A landscape with many peaks, sampled at points; each row gives a point and its height.
From any point a climber steps to the highest of the 4 points nearest to it. It stops when none of these is higher. Distance is the straight distance between rows; heights are no part of it.
K752 (h 613): [114 120 164 134 124 122 203 122 113 217 146 137 164 117 141 157  75 149
  75 146 142 105 165]
K231 (h 676): [130  71 190  93 125 111 125 157 144  70 106 148 180 114 140 108 111 102
 165 147 107  58  98]
K974 (h 623): [140 114 129 156  97 134 172 108 141 174 135 139 166 109 140 120 127 100
  74 160 130 108 126]
K69 (h 628): [131 160 140 122  87 149 168 107  89 158 141 144  65 120 127 143 106 136
 124 178 177 160 148]
K502 (h 136): [108 170 154  99 164  71 119 131 163  92 120  93 149 170 122 115 181 151
 136 127 119 109 112]
K297 (h 427): [122 145 108 113 101 138 131 116 122 145 126 114 111 144 125 127 158 105
 108 148 144 157 140]
K234 (h 727): [108 126  92 142 123 185 119 132  71 160 137 127  68 145 147 153  84 115
 135 126 140 181 162]
K349 (h 371): [141 167 121 115  83 147 148 111 115 127 131 140  80 137 115 113 153 127
 125 162 147 163 142]
K2 (h 490): [174 152 128 140  70 159 159 112 113 107 140 171  76 118 116  89 125 117
 130 160 137 157 130]
K195 (h 304): [ 87 164  85  91 141 130  71 146 110 108 105 105  83 124 125 159 153 179
 115  95 150 148 130]
K140 (h 598): [131  69 131 144 109 139 126 120 143 128 107  96 180 104 171 114 133  84
 114 155 112 119 119]
K991 (h 687): [129 129 134 155 105 171 173 128  86 155 208 140  76 113 142 147  72 106
 111 155 130 148 164]
K301 (h 626): [120 101  98 114 149 144 174 107 130 197 125 131 155 148 140 162 151 151
  90 106 142 127 173]
K832 (h 498): [141 102 143 121  98 115 166 120 163 126  87 135 191  97 149 113 153  90
  96 169 109 107 116]
K670 (h 537): [125 115 124 139 185 101 111 115 150 133 131 100 190 160 118 115 144 154
 144  58 103 113 127]
K903 (h 553): [113 139 175 111 128 115 205 119  86 203 146 151 126 110 126 156  68 170
 106 155 130 119 180]
K886 (h 543): [ 87 141 130 103 114 156 117 146  84 154 133 121  74 126 112 205 100 118
 103 151 196 173 131]
K652 (h 819): [ 94  98 166 136 243  79 119 110 168 120 118 106 141 168 125 130 117 117
 163  97 124  84  79]
K667 (h 375): [134 123 120 124 107 120 144 119 148 138 114 115 161 142 132 112 177  93
 105 148 118 129 128]
K321 (h 474): [139  97 166  70  90 107 157 143 172  79  75 179 186  77 151 114 111 121
 132 163 118  45  93]
K310 (h 643): [147 106 135 172  93 147 153 127 167 157 138 156 177  75 175 141  96 104
  63 147 122  80 111]
K617 (h 536): [101 126 100 101 156 156 117 135 110 160 101 133  61 136 152 204 145 170
 110 128 164 158 155]
K679 (h 565): [127 140 168 127 103 133 189 116  92 189 158 148  92 113 126 147  93 143
 106 172 155 134 166]
K294 (h 602): [157 111 147 132  73 143 140  99 144 113 148 106 125  98 120 117 128  72
 108 193 135 118 110]
K109 (h 488): [145 143 135 142 138 116 109 151 117 107 150 147 145 157 101  94 143 126
 172 116  94 133 115]
K159 (h 622): [111 114 130 137 131 156 177 116  89 192 163 142 116 131 150 159  99 133
 109 146 142 143 173]
K731 (h 290): [ 96 120 100 114 186  99  78 107 156 138 121  42 151 132 114 123 137 169
 152  43 118 124 138]
K457 (h 233): [115 157  93  94 176 122  95 132 118 121 122  90 114 131 139 147 184 220
 125  88 138 123 138]
K75 (h 331): [107 140 106  99 174  91  93 127 151 119 107  49 159 152 128 131 162 160
 121  83 119 117 130]
K600 (h 707): [108 138 123 127 115 161 147 127  74 165 148 128  74 131 134 177 104 123
 125 156 163 168 158]
K100 (h 199): [111 133  86  84 144 124 118 117 122 153 105 109  92 138 139 165 174 186
 103 124 149 142 153]
K185 (h 164): [ 90 187 133 129 167 100  61 131 118  82 140  91 106 157 102 113 121 142
 168  91 130 147  97]
K59 (h 357): [ 86 149  87  94 129 123  80 128 124 128 109  82 109 140 128 147 146 111
 107 116 154 155 130]
K892 (h 251): [ 60 140 121 131 157  92  60 110 148 125 119  48 134 141 101 124 105 126
 162  70 107 131 124]
K585 (h 276): [ 99 178 139 114 247  90 123 102 128  93 148  98 117 151 135 142 157 179
 141  96 130 101  74]
K314 (h 649): [130 126 139 153 106 146 190 112 118 183 158 155 133 122 138 131 113 118
  81 158 131 123 147]
K393 (h 616): [155 124 111 153 111 156 124 154 117 120 153 156 126 140 117  86 122 109
 136 109  91 134 128]
K114 (h 566): [121 102 169 141  92 116 174 134 120 188 147  72 147 104 140 148 108 113
  85 180 166 112 150]
K867 (h 678): [136 143 108 144 104 156  82 139 107 106 143 113  95 142 110  87 110  92
 163 115 100 163 125]
K518 (h 530): [154 169 137 124  94 124 170  97 149 175  87 208 158 106 118  85 130 146
  69 138 122 115 117]
K561 (h 661): [130 107 125 157  90 152 113 117 118 147 150  83 127 110 143 126 122  61
 106 170 138 126 124]
K531 (h 446): [125 120 111 101 183 162 129 122 128 144  85 136  58 121 167 223 147 200
 111 110 142 140 168]
K716 (h 264): [141 158 113 143 109 130 149 142 115 119 115 168 104 150 136 104 168 175
 145 130 132 159 156]
K985 (h 296): [137 150 113 141 134 122 142 136 123 130 123 173 144 157 130 108 177 182
 133 106 112 138 152]
K11 (h 507): [143 119 123 139 113 132 137 140 140 129 114 156 192 147 122 104 153 117
 109 111  97 110 129]
K482 (h 214): [147 173 128 145  80 140 140 132 108  95 110 163  72 130 127 100 150 154
 163 145 148 174 149]
K161 (h 674): [137 138 139 133  98 110 183 102 159 170 101 156 168 109 127 100 146 113
  69 149 132 118 121]
K756 (h 574): [110 120 123 130 101 123 143 115 130 165 117  80 134 126 136 152 146  83
  94 172 169 134 134]
K666 (h 334): [101 139 151 104 117 129 155 145 100 201 139 104 106 134 119 190 106 139
 108 165 171 148 154]
K308 (h 668): [ 94 127  87 124 151 155  95 141  92 125  90 144  45 135 156 181 123 172
 136  99 150 161 174]
K72 (h 423): [140 114 137 135 134 124 105 138 131 110 134 130 161 142 114  89 133  95
 156 119  82 110 115]
K356 (h 235): [103  80 163 134 151 104  86 128 141  97  96  84 160 135 145  97 118  95
 181 115  91 106 117]
K950 (h 347): [ 84 157 126 146 147 114  70 133 121 113 140  91 104 148  90 106  89 122
 195  92  98 163 102]
K764 (h 370): [121 130 132 150 243  93 125  99 145 120 151 141 163 156 117 127 128 155
 163  62 114 122  80]
K568 (h 363): [136 146 154 145 163 110 106 157 103  94 164 128 113 151  97  96  98 112
 197 107 102 138  87]
K78 (h 633): [155 110 153 134 145 123 114 165 121  83 166 157 133 126  96  90  86  93
 184 114  90  97  93]
K327 (h 250): [ 98  73 187 118 201  97 135 152 129 105 108 153 188 138 145 131  92 115
 170 124 145  42  86]
K809 (h 728): [126 115  85 131 123 142 139 115 113 167 118 138 135 157 134 131 156 143
 109 115 122 144 159]
K770 (h 578): [130  91 101 160 115 154 162 116 142 170 123 132 194 119 162 129 133 108
  78 115 115 105 141]
K40 (h 229): [145 157 140 123 126 108 145 141 145 112 120 166 167 157 104  99 168 159
 144 122 109 128 120]
K672 (h 632): [119 122 157 145 118 143 199 125 102 200 181 139 140 121 135 161  79 136
  88 152 138 109 169]
K616 (h 817): [139 178 129 172 129 115 120 160  93  75 120 141  83 136 144 111 148 169
 197 111 146 161 134]
K65 (h 564): [142 130 157  87 106  90 162 129 184 106  81 153 191 132 121 104 168 108
 119 154 113  85 108]
K732 (h 181): [105 165 100  91 156 107  88 129 125 117 120  89 118 147 131 140 179 189
 118 101 135 127 136]
K901 (h 442): [151  86 158  75  74 123 142 126 172  56 111 179 161  55 141 126  94 116
 115 175 112  55 102]
K268 (h 644): [181 112 155 159  76 134 150  93 156 112 185 117 107  87 117 128 100  93
  96 195 149 116 113]
K5 (h 720): [154 121 156 117 133 121 130 169 135  80 153 182 156 122  98 104  99 102
 164 134  93  78 100]
K204 (h 619): [189 116 136 112  98 128 135 167 150  60 175 178 121  99  93  99  80 111
 148 139  94  91 106]
K227 (h 655): [ 89 127 119 118 145 175 132 145  80 137 106 158  45 125 150 219  89 138
 136 139 164 176 164]
K377 (h 594): [136 106 115 143 105 142 171 112 150 168 118 139 180 125 139 128 145 107
  79 129 125 111 132]
K371 (h 218): [147 135 142 149 186 108 138 155 117 110 152 179 167 151 101 114 119 131
 173  93  97 112  84]
K513 (h 428): [ 98 100 170 136 223  88 116 118 140 112 128 122 145 158 115 120 101 100
 178 111 121  83  84]
K724 (h 468): [ 95 100  96 125 126 124 102 113 123 143 102  63 139 131 147 140 136  85
 120 122 131 148 141]
K964 (h 14): [103 195 158 124 142 116  79 148  98  48 132 116  89 153 101 122 115 134
 186 109 151 167  90]
K228 (h 463): [149 114 117 142 101 154 130 145 165 133 106 166 211 108 146 116 132 119
 103 107  89  79 116]
K580 (h 584): [203 103 116 115  77 115 134 137 180  47 165 193 108  69  96 120  73 106
 109 150 108 104 115]
K520 (h 723): [123 128 103 145 118 174 149 135  77 155 144 146  79 143 146 145 112 126
 126 137 129 170 170]
K139 (h 717): [ 97 138  80 150 122 160  70 141  84 142 121 104  72 140 118 119  95 137
 168  71 123 187 156]
K79 (h 339): [131 163 162 160 178 105 118 147 105  75 152 147  86 147 120 115 109 122
 216 107 126 162  74]
K66 (h 645): [130 103 121 139 100 137 122 116 127 140 127  77 139 119 143 130 146  69
 110 161 136 136 131]
K400 (h 675): [110 124 106 126 116 152 137 125  97 180 145 107  97 145 130 159 132  98
 105 149 154 155 146]
K9 (h 519): [143 158 182 132  98 132 202 105  83 163 174 149  75  96 119 135  51 152
 112 171 158 143 172]
K846 (h 600): [163 118 145 112  80 119 153 115 155 100 123 149 145 113 106 100 139  86
 119 173 107 100 113]
K516 (h 458): [154 127 123  97  84 123 124 141 187 108  93 189 194  62 166 146  83 128
 121 142 103  38  98]
K90 (h 618): [125  63 118 151 123 141 131 113 125 147 106  80 172 112 179 127 137  85
 107 143 120 126 129]
K620 (h 743): [134  85 152 158 100 124 175 117 152 165 126 103 192  87 175 136 133 112
  80 169 141 113 121]
K217 (h 439): [106 121 187 100  96 106 173 158 119 212 130  72 125 112 116 167  91 130
 108 173 168 115 168]
K441 (h 438): [187 145 145 107  81 132 147 122 148  79 136 152 113 128  77  86 129  97
 147 166 117 122 106]
K990 (h 570): [128 148 103 131 126 130  91 137 112 123 127 111 123 159 107  99 140 116
 146 112 110 151 129]
K973 (h 67): [132 174 153 108 134 105 118 138 132  85 132 137 120 167 100 107 163 142
 166 134 126 141 108]
K779 (h 443): [ 83 150  93 120 126 146  69 158  92  88  85 140  51 111 129 161 131 173
 124  97 173 170 144]
K17 (h 373): [101 113  90  81 169 136 102 124 127 170 110  84  82 129 142 200 138 148
  83 106 161 155 135]
K856 (h 283): [108 116  80  93 170 156  75 126 120 142 104  96  79 125 138 179 143 188
 116  70 134 148 156]
K213 (h 355): [172 134 137 150 113 139 123 175 102  83 162 162  97 136 120  87 100 130
 193 112 104 151  97]
K326 (h 90): [137 151 143 106 117 109 125 133 142 105 116 127 139 157 104 101 169 109
 146 147 117 131 119]
K527 (h 620): [116 156 119 142  84 158 165 121  85 125 117 162  44 118 145 156 109 138
 145 162 179 174 168]
K504 (h 541): [167  95 125 139  84 145 118 131 183 108 139 183 163  64 157 125  94  98
  85 155 105  81 102]
K810 (h 562): [160 132 126 130  98 139 138 142 136 120 136 153 154 136 115  96 143 104
 123 135 101 122 124]
K304 (h 236): [103 151  85  79 170 128  79 134 121 128 117  71 112 125 126 151 165 207
 113  73 133 131 130]
K827 (h 614): [125 126 168 139  97 120 190 117 120 201 160 126 137 106 133 137 104 127
  85 168 160 110 155]
K649 (h 243): [147 174 129 121  79 147 128 132 114  89 131 138  87 144 102 107 144 126
 158 145 137 166 121]
K489 (h 302): [111 108 158  92 171 113 200 111 122 214 122 142 126 130 137 215 114 190
 104 138 147 131 164]
K123 (h 434): [126  98 182 106 160 104 121 160 139  87 138 154 165 141 109 108 105  95
 168 131 123  63 100]
K587 (h 426): [139  96 153 110  89 119 159 124 177 108  73 168 208  75 169 122 129 110
 102 167 106  77  86]
K286 (h 406): [129 159 115 116 155 104 126 134 136 126 123 127 153 161 117 115 191 193
 124 103 119 130 141]
K657 (h 333): [120  97 131 136 102 146  77 113 125  98 113  78 121 115 135  98 113  55
 156 147  98 124 120]
K53 (h 289): [123 116  99 106 134 109 127 126 146 135 103  94 163 149 134 120 174 120
 117 115 116 128 144]
K239 (h 660): [153  80 167 178  81 143 118 104 135 108 174  80 125  75 163 137  96  84
  97 198 141 118 117]
K632 (h 454): [129  87 167 130 155 109 114 160 143  97 110 140 192 131 119 107 114 106
 161 112  93  73 108]
K21 (h 336): [166 130 132 115  76 146 128 114 138  82 145 125 102 123  92 106 129  71
 143 170 111 133 106]
K517 (h 534): [ 93 110 150 146 229  75 105  96 160 126 135  91 156 152 116 120 114 138
 166  77 108 106  95]
K522 (h 319): [130 164 109 125 110 135 111 134 111 120 124 135 104 160 119 114 160 149
 147 129 134 167 139]
K906 (h 709): [109 117  82 125 150 166 117 132  92 157 113 136  84 149 149 165 129 155
 131 102 134 167 182]
K182 (h 583): [125  67 103 140 138 129 137 113 144 144  82  74 197 124 167 123 163 113
 109 107 129 131 141]
K369 (h 548): [178 156 132 142  78 142 177 108 129 134 128 200 104 104 112  86 115 137
 100 155 126 138 123]
K977 (h 646): [161  71 147 150  97 146 106  99 147  76 155 112 122  84 152 115 112  61
 120 185 115 119 107]
K562 (h 653): [124 139 108 132 116 148 155 124  93 152 112 160  82 142 144 148 140 157
 132 142 142 164 177]
K380 (h 635): [ 78 130  85 126 124 131  61 123 118 138 115  83  98 139 108 130 102 110
 151  84 124 162 133]
K814 (h 651): [125 110  90 159 110 167 120 121 106 155 140 114 120 138 132 119 121  83
 107 123 112 145 155]
K692 (h 489): [106  80  97 142 127 134  88 105 124 159 107  62 144 126 148 129 127  84
 126 108 116 140 141]
K445 (h 540): [ 83 121  69 117 142 131  62 114 130 149 102  64 119 134 127 140 129 119
 132  79 128 151 144]
K284 (h 246): [113 106 181 133 184 103 108 142 129 102 146 129 106 150  90 101  76  75
 207 124 114  99  83]
K344 (h 367): [123 134 124 116 156  97 119 128 150 119 119 107 176 166 118 114 182 146
 136 101 105 118 130]
K154 (h 533): [119 140 122 160 201  99  93 112 128 136 152 103 144 153 111 116 129 161
 178  60 106 145 117]
K984 (h 272): [131 176 131 168 196 100 129 136 114  75 141 140 115 132 144 128 170 209
 175 111 144 125 108]
K952 (h 699): [128 137  99 157 122 154  91 148  86 123 139 117  94 145 125 100 115 132
 169  89 106 172 146]
K399 (h 459): [ 87  72 186 136 217  81 121 123 162 112 101 101 171 151 138 120 107 121
 179  90 124  77  86]
K725 (h 440): [121 117  84  93 162 135 143 119 135 180 114 100 121 145 142 175 175 171
  89 107 146 144 166]
K215 (h 599): [109 118 107 111 150 144 171 109  97 185 123 154  99 146 149 181 142 163
 114 137 144 159 173]
K118 (h 305): [124  91  80  88 173 142 111 118 141 174 110  80 127 139 136 159 153 163
 108  63 142 136 168]
K573 (h 456): [156 132 146  98  92 121 149 148 171 103 101 200 185  93 112 116 121 114
 123 139 102  58  98]
K948 (h 733): [103 117  73 135 128 167 100 134  79 169 134 111  78 152 133 145 103 119
 131  96 125 167 159]
K283 (h 476): [115 153 139 153 199  94  98 120 119 124 150 119 146 160 106 114 124 142
 171  86 104 137  98]
K912 (h 580): [118 100 100 122 142 135 161 122 122 198 128 104 142 141 142 159 146 125
  94 132 152 139 153]
K647 (h 595): [185 131 147 102  79 120 165  96 171 102 131 162 121  93  90  93 128  91
 103 176 127 108 105]
K102 (h 686): [138  77 151 121 109 124 115 123 151  93 111 120 164 125 144 104 135  77
 142 154 100  98 113]
K926 (h 511): [125 151 154 128 121 132 209  96 104 199 129 182 122 112 137 132 107 155
  87 154 145 132 159]
K745 (h 567): [101 134  94 132 162 121  72 120 119 151 123  83 122 150 111 121 128 168
 154  60 107 145 146]
K347 (h 464): [135 105 116 139 116 127 133 120 147 144 111 111 162 141 139 114 156  94
 111 129 109 120 134]
K129 (h 241): [123 118 146 135 219 103 136 133 130 120 138 173 190 155 112 137 112 122
 164  85 117  81  74]
K216 (h 416): [108 180 112 146 144 120  80 151  97  81 116 120  86 139 128 125 137 179
 175  98 149 167 131]
K128 (h 667): [157  99 148 168  88 147 130 114 140 131 182 107 132  83 147 128 108  77
  97 180 140 114 128]
K761 (h 640): [ 87 128 108 130 106 158  93 130  89 158 130  92  99 123 116 162 105  73
 114 141 170 164 131]
K105 (h 517): [117 158  92 133 125 143 107 155  98 102  98 146  61 130 145 157 154 173
 150 115 158 162 172]
K243 (h 460): [115 105 123 127 112 111 167 120 151 159  97  82 173 119 157 126 159  99
  97 167 146 132 127]
K197 (h 295): [118 111 185 108 183  76 134 146 152  96 123 139 176 170 116 119 135 114
 153 126 122  69  94]
K142 (h 636): [195 134 135 152  81 146 178  98 147 122 180 175  74  85 110 107  83 121
  81 166 133 140 114]
K677 (h 656): [170 136 129 158  88 157 177 113 155 146 172 188 121  93 131 109  90 111
  73 157 125 114 126]
K586 (h 365): [124  93 166 124 159  95 126 144 160  97 101 117 206 147 125 115 144 112
 147 113 102  79 109]
K507 (h 721): [124 145 123 136 187 105 107 117 138 127 141 109 165 160 123 117 163 188
 141  73 116 125 130]
K491 (h 552): [161 139 158 125  86 119 169  92 149 135 123 127 127 107  99 104 137  85
  97 187 149 133 112]
K468 (h 559): [133 138 105 125 118 134 172 112 134 173 112 173 152 150 134 123 171 166
  82 123 132 135 156]
K583 (h 634): [162  56 155 130  87 132 119 113 165  76 146 148 140  67 161 125 109  82
 107 184 117  93 104]
K309 (h 239): [152 173 154  94  95 126 120 128 135  82 129 131 107 153  83 105 151 117
 161 152 122 147 118]
K52 (h 694): [154 144 146 156  89 139 187  99 146 169 142 186 136  90 137 112  96 131
  63 155 135 108 124]
K793 (h 556): [ 91 141  73 117 143 148  59 142  91 120  98 118  67 123 119 156 110 164
 132  79 151 176 142]
K404 (h 341): [109  82  82 115 155 118  94 112 149 158  83  38 161 117 147 138 142 130
 131  73 129 136 160]
K455 (h 494): [176 152 146 114  88 125 162 121 149 116 117 200 135 117  96  77 138 132
 125 146 105 124 113]
K524 (h 637): [158 115 124 153  87 149 147 132 142 134 153 173 140 108 129 111 120 101
  91 145 100 111 125]
K361 (h 621): [111 162 138 108  97 160 142 120  84 159 132 128  61 125 123 179 104 127
 121 172 192 164 144]
K818 (h 571): [150 135 127 134  92 136 163 124 142 153 126 177 161 131 125 104 145 126
  93 131 108 119 128]
K766 (h 106): [117 164  97 115 126 122 112 136 121 124 112 129  99 149 137 133 181 177
 132 131 147 153 151]
K986 (h 525): [108 143  88 128 155 142  97 149 110 109  86 127  55 121 149 177 164 212
 139 104 154 133 167]
K250 (h 607): [107 147  97 150 113 149  97 174  84  93  92 136  54 126 154 143 125 160
 166  94 166 173 167]
K806 (h 665): [ 96 130  69 140 145 143  70 121 101 155 120  90  95 145 115 127 113 152
 155  61 120 168 153]
K383 (h 518): [166 127 123  98  78 127 120 142 190  90 127 202 165  61 144 135  80 121
 112 149 110  58 104]
K224 (h 554): [117 116 169 143  95 111 203 125 137 198 132 106 163  98 147 138 109 128
  79 168 164 105 147]
K539 (h 332): [113 160 166 120 210  79 122 124 140  97 147 118 137 173 118 123 147 142
 156 117 127 116  87]
K300 (h 401): [156 158 150 123 119 130 109 157 116  80 152 141 106 150  94  94 127 114
 192 127 108 151 108]
K980 (h 366): [105 119  83 105 139 123 115 129 138 171 101  73 136 144 145 159 161 118
  94 121 152 151 146]
K891 (h 522): [137 125  86 124 157 133 127 121 123 152 123 125 136 161 139 131 178 198
 123  72 130 136 174]
K319 (h 364): [149 112 138 121 108 132  94 142 134  81 136 121 127 136 107  98 122  74
 159 149 101 113 119]
K348 (h 441): [142 119 136 125 117 116 134 141 154 115 120 148 178 132 115 103 154 104
 131 134  90  98 116]
K782 (h 193): [122 169 168 102 161  76 111 137 146  89 129 123 147 176 102 119 166 138
 153 136 118 113 103]
K899 (h 731): [136 135 175 140  72 129 162 122 123 172 170  82 112 102 110 140  93 110
 100 188 177 118 141]
K144 (h 542): [141 129 145 122  83 106 177  97 155 152 112 117 150 115 124 106 155  86
  97 190 153 128 115]
K876 (h 263): [152 168 138 148 124 107 153 148 127 100 125 184 136 146 117  89 164 185
 161 130 123 145 126]
K503 (h 625): [142  76 151 170 100 141 164 119 144 147 105 124 213  73 215 146 117 131
  72 150 132 116  93]
K42 (h 407): [129 156 150 155 192 105 107 145 110 106 157 143 118 157 108 112 122 138
 196 100 117 149  88]
K506 (h 223): [149 148 109 150  97 150 130 144  95 110 134 151  90 151 121  97 138 140
 158 120 113 165 140]
K946 (h 412): [102 115  84 104 156 115  94 123 145 147 103  47 143 144 137 135 161 131
 116  84 130 131 151]
K710 (h 673): [155  97 152 175  89 140 148 115 159 145 177 137 147  76 154 136  85  99
  70 164 134  97 131]
K422 (h 481): [138 166 124 119  65 153 144  99 116 128 137 110  89 126  99 134 133  92
 114 182 171 161 124]
K16 (h 186): [157 156 135 132 112 112 161 138 154 129 117 193 190 139 108 100 155 166
 120 112  99 112 106]
K774 (h 561): [131 130 121 137 155 103 114 135 132 120 138 134 164 166 108 106 152 145
 146  93  95 126 124]
K461 (h 414): [ 66 111  97 103 143 157  62 148  97 119  97 139  52 105 113 194 107 143
  78  93 166 184 115]
K799 (h 575): [153 106 145 136  84 126 154 110 150 125 125 117 147 100 137 113 141  79
 101 184 128 118 118]
K855 (h 465): [173 146 123 115  87 132 142 152 176 122 123 205 171  91 115 114 106 121
 115 134  92  71  99]
K862 (h 532): [127  95 177  89 118 105 148 155 162  84  81 163 203 111 139 117 129 120
 148 140 114  60 100]
K480 (h 254): [121 129  81  98 179 134  87 128 116 150 125  90 116 142 124 144 158 198
 126  47 129 137 161]
K340 (h 393): [113 131 103 120 157 110  82 131 134 125 109  73 140 156 115 115 150 132
 149  86 111 128 138]
K931 (h 652): [122  88 140 163 104 138 123 127 113 160 137  64 148 101 171 145 116  79
 106 172 151 127 133]
K290 (h 573): [182 110 138 109  88 141 125 136 153  72 156 157 125 101  96 100 106  86
 134 156 101  93 112]
K429 (h 639): [100 127  81 143 135 164  81 164  74 120  95 132  48 127 153 159  99 158
 157  77 143 182 167]
K167 (h 429): [148 115 138  96 109 123 123 170 159  76 136 187 187  85 123 126  86 115
 144 135 100  40 101]
K565 (h 563): [182 100 124 119  76 127 130 131 179  86 139 185 140  67 120 121  93  98
  91 160 103  84 109]
K412 (h 512): [124 100  88 131 131 132 110 118 123 163 112  85 151 149 136 122 148 105
 118 111 115 129 150]
K177 (h 291): [125 157 136 151 237  97 124 108 119 101 152 130 136 149 137 131 161 185
 160  98 126 126  95]
K434 (h 422): [112 125 121  95 140 120 182 114 120 200 113 131 113 140 141 176 153 164
  90 150 158 143 163]
K312 (h 477): [101 156 132 120 214  85  95 110 148 114 150  75 145 155 119 127 141 158
 156  76 120 112  98]
K553 (h 313): [ 90 168 159 126 210  84  93 126 133  93 143 102 109 164 110 123 122 125
 169 112 121 132  82]
K433 (h 502): [151 108 139 118  93 133 147 128 172 117 103 167 188  97 129 107 140 106
 103 148  98  77 104]
K94 (h 669): [105 140  96 129 113 167 123 142  81 137 109 146  54 133 149 161 131 139
 135 129 157 178 167]
K124 (h 593): [178 138 149 127  75 133 167  84 150 123 159 134 106 102  98 106 116  96
  94 179 141 124 107]
K388 (h 444): [ 69 166  98 107 121 117  47 137 110  92 119 103  93 128  97 124 113 136
 134  85 142 179 124]
K570 (h 617): [150 146 147 124  88 125 176 103 148 172 124 168 142 116 121  95 137 124
  78 163 137 120 125]
K367 (h 654): [152 111 114 161  85 167 128 125 124 136 174 123 102 118 137 110 106  73
 104 148 114 142 137]
K762 (h 597): [157 144 128 136  82 146 165 111 134 151 143 159 117 120 118 101 135 111
  98 162 125 132 131]
K537 (h 706): [136 134 120 142  99 169 169 119  91 160 155 158  78 129 136 131 116 125
 118 153 143 168 158]
K474 (h 658): [121 145  88 141 147 133  95 141  95 128 128 118 102 157 129 124 139 175
 159  82 119 165 154]
K382 (h 647): [141 110  93 149 131 147 127 132 117 153 131 131 162 150 120 104 143 132
 129  83 100 137 150]
K882 (h 242): [ 86 125  92  89 167 164  66 146 109 119  85 122  59 102 137 197 137 198
  97  82 141 138 132]
K787 (h 638): [166 135 122 140  96 154 120 145 126  93 159 147 105 133 109  85 119 102
 148 131  99 142 123]
K631 (h 257): [149 166 153 159 169 103 135 155 111  99 146 169 136 155 119 106 155 178
 181 112 125 144 108]
K735 (h 608): [118 148 118 123  85 155 117 124 103 149 146  96  96 131 120 143 119  76
 107 159 163 152 126]
K331 (h 252): [115 173 154 145 213  95 109 128 114  81 149 128  98 156 119 129 125 136
 180 114 129 148  79]
K218 (h 576): [132  87 100 138 151 137 120 120 141 155 109  94 190 138 141 119 150 127
 124  70 107 126 152]
K54 (h 657): [115  98  99 101 162 161 132 114 108 180 117 123  93 155 154 184 141 163
 110 101 142 153 174]
K853 (h 688): [142  96 162 172  96 128 160 118 146 145 149 116 170  73 171 132 110 104
  69 179 138 102 119]
K95 (h 208): [ 98 176 119 123 174 103  83 136 120 104 134  99 116 154 117 124 146 173
 165  99 128 146 109]
K67 (h 374): [112 111 146 136 252  88 137 103 146 124 138 157 140 167 119 128 111 112
 164  94 115  99  78]
K739 (h 368): [115 158 131 168 167 112  92 145 104 103 146 117  92 147 115 103 102 143
 198  74 113 174  96]
K909 (h 445): [ 81 143 100 100 126 147  80 140  95 120 100 133  59 123 124 186 122 142
  92 120 179 178 139]
K265 (h 220): [112 178  99 120 178 115  88 135 110 102 128  94 106 122 133 146 174 218
 146  96 140 128 134]
K165 (h 551): [151  84 144 143  90 136 141 121 159 120 114 145 179  84 159 116 137  89
  90 161 106  92 103]
K820 (h 469): [128 106 157 123 149 111 132 157 142 103 125 165 209 128 119 123 111 118
 159 119 100  57  91]
K103 (h 609): [138 132 102 149 181 131 112 131 113 134 132 118 147 162 123 112 155 190
 160  63 113 143 140]
K807 (h 217): [123 144 161 114 142 106  94 141 135  78 131 109 127 166  98 104 131  87
 175 130 106 120 105]
K485 (h 659): [132 102 173 165  86 139 156 133 136 164 196  96 132  90 146 143  80 120
  83 176 148 102 164]
K927 (h 650): [149 108 114 170  97 167 151 128 121 146 163 150 130 130 143 117 117  97
  98 135 105 129 135]
K868 (h 729): [165 130 160  95  86 101 165  97 175 101  94 170 166  87 102  90 130 101
 106 173 111  86  97]
K968 (h 531): [117  80 118 136 128 121 140 118 144 123  78  85 190 121 171 118 159 100
 120 131 117 131 127]
K572 (h 612): [131 125 169 153  72 142 147 135 115 165 190  73 104 100 125 150  77 114
  94 184 168 113 161]
K629 (h 483): [175  85 161  84  85 122 142 118 163  49 134 146 126  96 106 108 110  91
 146 180 113  70 110]
K796 (h 152): [114 180 120 115  94 139  93 137 106  80 123 123  90 145 109 119 139 132
 152 125 152 178 134]
K173 (h 677): [108 138 141 131 125 155 166 126  76 148 114 156  48 117 146 196  96 142
 144 166 168 162 167]
K768 (h 194): [ 94 159 132 109 154  95  77 137 140 101 126  80 135 160 107 120 142 126
 152 103 115 131 118]
K351 (h 335): [ 95 178 107 140 130 128  62 151  92  85 125 110  78 140 110 123 113 149
 170  80 142 183 117]

For each start below, name the point where the climber stops.
K968 | K620
K516 | K5
K79 | K507
K182 | K620
K909 | K948
K761 | K948
K855 | K5
K886 | K948
K901 | K5
K173 | K948
K692 | K620
K931 | K620

Call two points neighbours if one is among the 4 nearest of the other. Go from one point of each pair to the other, from neighbour to neighbour, staying as high as possible. Name the lowest point that can't be avoided.
K616, K899 | K216
K507, K52 | K103
K868, K507 | K124
K102, K620 | K140
K620, K809 | K218
K161, K620 | K974
K899, K620 | K485
K948, K899 | K814
